Points, in no order, along strands that fork, close into loops and pass close to each other.
Points whose rows are less than 68.8 apart are linked; no others are. Some points are linked to none.
nor: [-13 -11   6  -6   4  -5  29   1 -18   2 -25   6  11 -13   3 -34  15 -17
 -20 -32 -12 -18  -1]
bobi: [ -4 -21 -10 -14 -17 -10   8 -12   2  34  -7  32 -23  14 -14 -11  -2  -7
  -7   9   6 -20 -40]
vok: [  2  40  18 -17   4  -9  -9  15  -4  23 -18 -11  19  -7 -22  -1  22   7
  11 -28 -26 -11 -25]
kar: [ -6 -52 -10  18   5  -9  29 -11   8  -3  -6   0 -17 -21   5  10 -17   4
   2  43   9   2   6]
sifel: [ -6  12   7   7  -3 -13 -19  14 -11  -3  -3  -3 -34   8   0  20  -5  -3
  14   3 -12   7 -13]
tob: [  4 -15  -1  24  -8  20  11  -8  11   1 -11   6  43  -6 -14   3   0 -27
   9  -8   6  16  12]
dofil: [-20   7  12  -7  -4 -17  54   4 -19  25  -7   8  -6  -2 -19   2   4  -4
   2 -11 -21 -15 -29]
Silu: [-24 -15   5  -5 -16   5 -15  -8  19 -12  -1  27 -14  10   4  17 -37  38
  22  16  27  12  15]
zoput: [ 10 -16  -9  11  14  -8 -35  -5  10   9   1   1 -30  19  -6 -16  16  -7
 -12  35   2 -14 -18]
tetof: [ -7  -8   3 -14 -19  -1  -2 -31   3  22   8  28  -3  -1  13   7 -29  -9
  -7  19 -10  13  13]
lumiv: [ 37  -7   3  14   1  -6  -5 -11  -1  -2 -19  -7   7 -13  14   6  -9 -40
   6  -1 -16   1  20]
fubi: [ 15  13   6 -13   6 -20  31 -28   2   9  -8   3   7  -8   9 -21  -8  -7
   8 -10   9 -22  19]
Fopa: [ 19  18  12   5   2  -1  -5  -2 -12   6 -49 -10  21 -15 -14 -18   1  -5
   2 -38  11 -14   1]
volar: [ 24  16   5   8   2   0  15 -28  -4  26  -4   4  13   3 -30 -24 -12   6
 -13  24   3 -18 -11]
zek: [ -5  -1   1 -16 -17  28 -32  -7   6   3  38   8  16  18  11  31   5 -14
  -6  19 -13  27  26]
Nimi: [-14 -33   4  13 -22  10 -30  28 -14 -14  -6  12   4  21   7  26  -5 -24
  -4  -1  -8  19  -6]
Liro: [ -4  24 -10  -3  22 -13  -8  -5   1  24   9   2   3 -24  29  10  -7  10
  11   1  15  10  10]
suse: [-21 -28   0   5 -25  14 -27  21  -5  -9  -9  21  13  -1  14  27 -27   3
   0   0   9  32   8]
Lota: [ 18   9  13   8  12   6  -3  -5 -12  -7  10 -18  14  -6  11  16   7 -32
  -7  14 -31   8  35]
fose: [-29  -4   5   0  10  28 -33   5 -23  -2  30   2  14   6  10  44  12 -18
 -18  10   0  24  37]
lekag: [-11  -1 -17 -17  11  -6 -26  32  10  -9  17  -4  -3   7   6  -1  34  -1
   5 -23  21   5 -18]
Vidub: [ -9   5  -2  20  30   2  15  11   1 -18  10 -23  -1   6 -22 -21  25  15
  -1   8  11 -11  -9]
Buv: [ -5 -34 -10  -7 -18  -8  14 -15  21  25   0  40   0   7   9   3 -21   1
  11  17   4   0 -12]
rudom: [ -2 -24  -2   2 -19  -2  13 -12  15 -18  15   6 -21  19 -14  11  -1 -19
  17  17  -8   9  -2]
Fad: [ -4  14  -8  -3  15 -18  14   3   0  37   7  20 -10  -9  25   1 -15  22
  13   7   4  -7 -20]
vofu: [ -3 -17   4   9 -26  20 -11  30  -9 -29  -7   9   1  36   0   5  -1  -7
   0  -6 -23  -1 -17]
tini: [ 17  24  -8  -4  14 -15  28 -14   1   9  19 -30  -7 -26  -2  -2   0   9
   0  16 -12   3  -3]
nam: [  1   8  -5  -4 -11 -10  22  11  11  14 -18   9 -14   3 -17  20   3   1
  37 -20   1 -16 -38]
banuz: [-21  23  20   0   8  -8  -4   4 -18   3 -17 -11   3 -16  -7  -3   4 -13
   6 -35  13   6  11]
Rasop: [-20  11  -4   9   7   0   8  -2   3 -16  16 -12  -8   5 -29 -18   2  37
  -2   4  38  -3 -19]
dib: [ 14 -18 -14   1   7  -2 -18   2   9  -9  -7  -5 -15  -3  35 -23  -9  35
 -13   8  17 -10   3]
Feva: [ 23 -17 -16   5  -6   3 -13   6   7   6   5  -5  -7   0   6  -9  17  -9
 -17  18 -22   4 -22]
gim: [-14   3   4  18  -3  16  22   1 -11   2  12   7  10   2  -4  10 -21   6
  10  20 -11  12   7]
gipe: [ 16  19   6 -12   8  17 -23  14  -9  26   7   2  40  -7  37  -8   5  -7
 -18 -15 -13   4  25]
bevo: [-10 -14  -3  34  18  17  -1  18 -13 -35  -2 -22   5   2  -2 -13   6   8
 -15   1  20   1  11]
famef: [-22 -16  -3  21  19  -2 -13  24 -14 -15  -5  -5  -7  -5  17   3   7  -9
  -5  -4  18   5   6]
gefiv: [-15  15  -9  -5  19   8  -6  27 -13  10  33 -20   9 -15  13  12  23   9
 -16   6 -11  22  -3]
luvu: [ -5  11   7   8   8  17 -20  45 -20  -2  14 -18   8  11  11  20  19  -3
  -2  -1 -19  15  -3]
bif: [ 27  14 -14  -7 -19  14 -10 -13  31  -5   3 -10  15  -3 -18 -20  12  35
  -8 -26  29   2 -17]
difub: [  0 -43 -22  17 -15  23  -2  -5  18   0   2  15  35  -4   0   9   0 -10
  -7  18   6  16  -2]
Mazu: [  7 -19 -11   8  -4 -15  32 -15  24  18   3  -5 -11 -19  -3  21 -20  19
  23  38  18   4  -7]
las: [ 10  32  11   8  28  -3  25   8  -6  -5   6 -10   1   6 -15 -24  11  28
   2   9 -21 -34 -15]
kefar: [  6  15 -11   3 -12   7 -13  -6  22 -16  23 -18 -10  12 -23  -2   1  41
   0   9  26   9 -19]
zonap: [-14 -34 -14   6 -26  15  21  17  13 -45  10   7  14  10 -10  11 -13  16
  16  -3  15  20 -11]
Dubeb: [ 18 -16  -4   8 -27  -7  13   1  -1 -12 -39 -17 -26 -13   2  19 -26   1
  19 -12   1   0 -15]
Tuli: [ 27  38   9 -14  20  -6 -22  20  12   5 -20 -12  11   1   0  12  27   0
  28 -32 -22 -24  -3]
gubuk: [ 17  11  -6 -10  -6  15  -6  -1  15  -5   9 -14  25  -1   6 -16  12  10
  -7 -29   9   8   9]
kela: [-36  16  20  19  15  25 -19  10 -28  -4   5   1  28   7  -3  18  -3 -13
  -3  -5  14  15  38]
Mub: [-16  -7  -9   5 -20  17 -27  -9  27 -11  17  17   7  17 -19  26 -16  21
  22  16  32  27   4]
zuda: [ 16  20  -9 -18  16  -1 -18  17  24   0   5  -1  -3  12   1   2  37   2
  22 -28   3 -15 -13]
Roviv: [-31 -12  -3 -23   7 -15 -15  14  -6 -17  23  11 -22  18   5 -15  28 -15
 -17 -10  13   0  -8]
sozem: [ 28  -9 -15  17  19 -19  36 -15  16   8   1 -25  -6 -33  -2  10   2  -8
  15  17  10  -3  -4]
Zazer: [-13 -19  -8 -21 -25   5  16  -7   4 -12   5  30  -6  26   7 -29 -10  13
 -13  -9   6 -10 -11]
nomag: [-12 -11  -1  -5 -23  27 -22   7  19 -15  33  15  21  27 -15  29   1  -7
  16  10   7  31  11]
gapir: [ 16  -3  -5  13  28   4 -11  13 -12 -14   1 -11  -1  -2  46 -15 -17  19
 -14  13  -3 -13  21]
fot: [  0  18  10 -16   2  -8  37  -5 -24   5 -23   3 -18   2   2 -26 -14  21
 -20 -16 -11 -40 -11]
fif: [ 18 -34 -20  17 -12  14   5 -15  17  -7   8  -5   8   3  -8 -21   7   2
 -22  26   3   3 -11]
pifi: [-35 -33   2   5  -2 -25  -8   1 -14   3  -9  19 -32  -9  16   1 -19   5
 -22  13   8   6   3]
zorom: [ 24  29  16 -26  -8 -12  30 -15  10 -14  -8 -29 -21  -3 -10   7   2  -2
  24 -25 -17 -13  10]
vilal: [  2  11  20  -1  16 -14   6 -11   1   3  -1  -6 -12  21 -35 -15  28 -25
   4   4 -17 -26  -4]
Lag: [ -3 -10  -8 -23 -20 -16 -24  -3  -8  19 -18  24 -21   2   3 -11   5 -15
 -21 -21   3 -11 -30]
sav: [ -1  23   5   4  21  -9 -19 -21  -9  13  -2  -9  -2 -16  -1  -4  -1 -19
  -6  -4  22   2  23]
Dobe: [ 19   6  13 -13   6   5  -2  -9  16  -7 -14  -3  14  17 -22 -13  29 -26
   9 -19 -29 -19   5]
maza: [-19  11   6   9  10   0  38   7 -15  18   9   0  24 -19 -11  -3   9  -4
   6  -4 -15  10  -7]
Ronob: [-21 -32 -11 -13  -2  -2 -16  11   2 -27   5  27 -14  30   5 -26   7   2
 -15  -6  24 -13 -14]
tiza: [ -5 -28  -1 -12  -5 -21  -3 -12  25  -2 -11  12 -36   2  25   7 -27  23
  16  22  22  -8  17]
Fafu: [-19  22   7  -2  -3  13  -7  -4 -25  25   3  15  30 -11  12 -10  -8   0
 -25 -13  -9  19  14]
mit: [ -4  -5   3   7 -31  24  11  24  -7 -38  -3  -7  15  18 -23  -7  -3  15
  -1 -17  -5  12 -21]
nufiv: [ -8  22  23  11  18   6  -2  20 -18  -4  19 -23  12  -5   1  28  17 -27
  12   2 -26  18  26]
Kifu: [  2  35  22 -20   4 -22  42  -8  -7  14  -7 -15 -17  -2 -22   5   5   3
  17 -11 -25 -28 -12]
mul: [  3  -3 -10  -8 -13   0 -24   1  19 -17  13  -9 -27   1  11  -1 -10  43
  -4  18  16  12  -9]
sef: [ 17   6   6 -12 -19   6  32 -38  21 -21  18 -21  14  -3 -19 -25  10   2
 -10  -7  -7   0  19]
Bulip: [ -7  -7  -5 -26 -16 -14   8 -10   0  -9   0  -2 -20 -12  17  -7  -7  -8
  -5 -24  10  10   6]
Kobul: [-12  -8   7   0  -1   0  24   9 -16 -23 -27   3  -9   9 -13 -29   7   2
 -13 -28  -5 -29 -15]
biko: [ -4  -5 -10  -1  -7   4  -1  19   9 -31 -25  12 -18  23 -28  -6  20  -1
   4 -32   0 -38 -24]
muvu: [ -9  13  11 -11 -12  -6 -12  -5 -20  25   5  -2   2 -26  13   7   6 -32
 -30 -10 -28  23  12]
Ketug: [ 24   3  -3   0   0  13 -28   5 -17  21  12   4  21 -12  46  11 -21  -3
 -25  14 -27  15  23]
setab: [ 30  25   5 -16   5 -18  22  -3   2  -7   6 -37 -11 -24  15   3   9  -2
  13 -10 -25   1   6]
fata: [ 23  12  -1  -6  19 -11 -27 -16  14  14   1   8 -18  20  -6 -19  15  -9
   1  14  -2 -29  -6]
gad: [ 21  38  11   9   6  12  13  -2  -2   9   8  -6  13  12 -24 -11  -1  14
   7  17 -25 -10  -7]
Gituz: [ 15  14  -9  -2 -18  17 -20   1  10   0   4 -15  18 -13  11  20  -7  -3
   9  -7   2  30   9]
tenef: [ 21  -4  -3   7  19 -22   0 -31  13  -2  -8  -2 -21  -8  18   1 -26   3
  12  27  28 -18  30]
dero: [-15 -11   1  14  -3  14  -8  -1 -12  22 -12  11  35 -13 -22   5  10 -42
  -6  -7   7  21   1]
sib: [ -4 -17 -11   2 -11  22 -27   5  11  -1  -4   8  19 -19  28  33 -21  15
   8   4  13  29  22]
vuna: [  4  28   0  -3  11  -7 -12  16 -10   8 -25 -13 -19  -3 -23 -12  14  13
  -6 -21  -2 -24 -32]
Bet: [ 21  15  -7  16  18 -18  -4 -32 -10   6 -15 -10   5 -23  -7  -2 -22 -15
  -5  24  19  -7  33]
bosu: [  0  27   6  -3  11 -14  17   0 -15  28  -9  31  -2  11  16 -15 -23  21
  -1  -8 -13 -26 -13]
Kig: [ -8  -5   6 -22 -14   7  32 -24  11 -12  16   9   2  19 -16 -36   7   3
 -11  -8   3 -14   8]
Nizim: [  1 -41   3  17 -10 -13  15  -1  -7  -8 -33  -9 -29 -17   5  18 -31  -3
   9  21  -1   5   1]
Turaf: [ 10 -18   3  14  17  -7 -25  12 -19  -1  -7   3  -4 -13  55  19 -23   5
 -19  22 -27   6  32]
pafo: [-31  -1  15  -5   9  -8  10   2  -7   0   7   3 -13  18 -32 -16  31 -25
  -4  -5   0  -5 -12]
Lepes: [-33   4 -12 -10  21  -3 -19  23  -5   8  38   0   9 -11   2  16  29   0
  -2  -1  20  28  -8]
kufop: [ 45   7  -2  16  15   1   2  -1  13 -14 -15 -14   8   2  -4  -5   8 -13
  14   0 -12 -15   6]
tofar: [-20   1   8   7 -12   1  10 -29  -9  20  -7  19   0  -7  -7  25 -39   1
   9  20   6  12  15]

A tip is a point with one link. Name the tips that can be reached along the links from each point below, in the order of the rows.
gefiv => sef, dero, vuna
zek => nor, Fopa, kela, biko
Vidub => volar, famef, zonap, muvu
tetof => Dubeb, Lag

A piece is all that can be reached along the links. How many separate loops has the piece of each point below (a circle has one, a figure eight two, a Y none), and how many tips (points with one link)?
Liro => loops 0, tips 4
Buv => loops 0, tips 2
vilal => loops 1, tips 3
las => loops 0, tips 4

A fork is a point with three links, a tip a point with one. Leave the first point through the second and follow the links. Name the first fork or tip that comes.
bobi / Buv => Dubeb
kela / fose => sav
Dobe / kufop => lekag
sav / Bet => kela
Dubeb / Nizim => Lag
bif / gubuk => zonap
muvu / Fafu => kefar
Lepes / gefiv => vilal
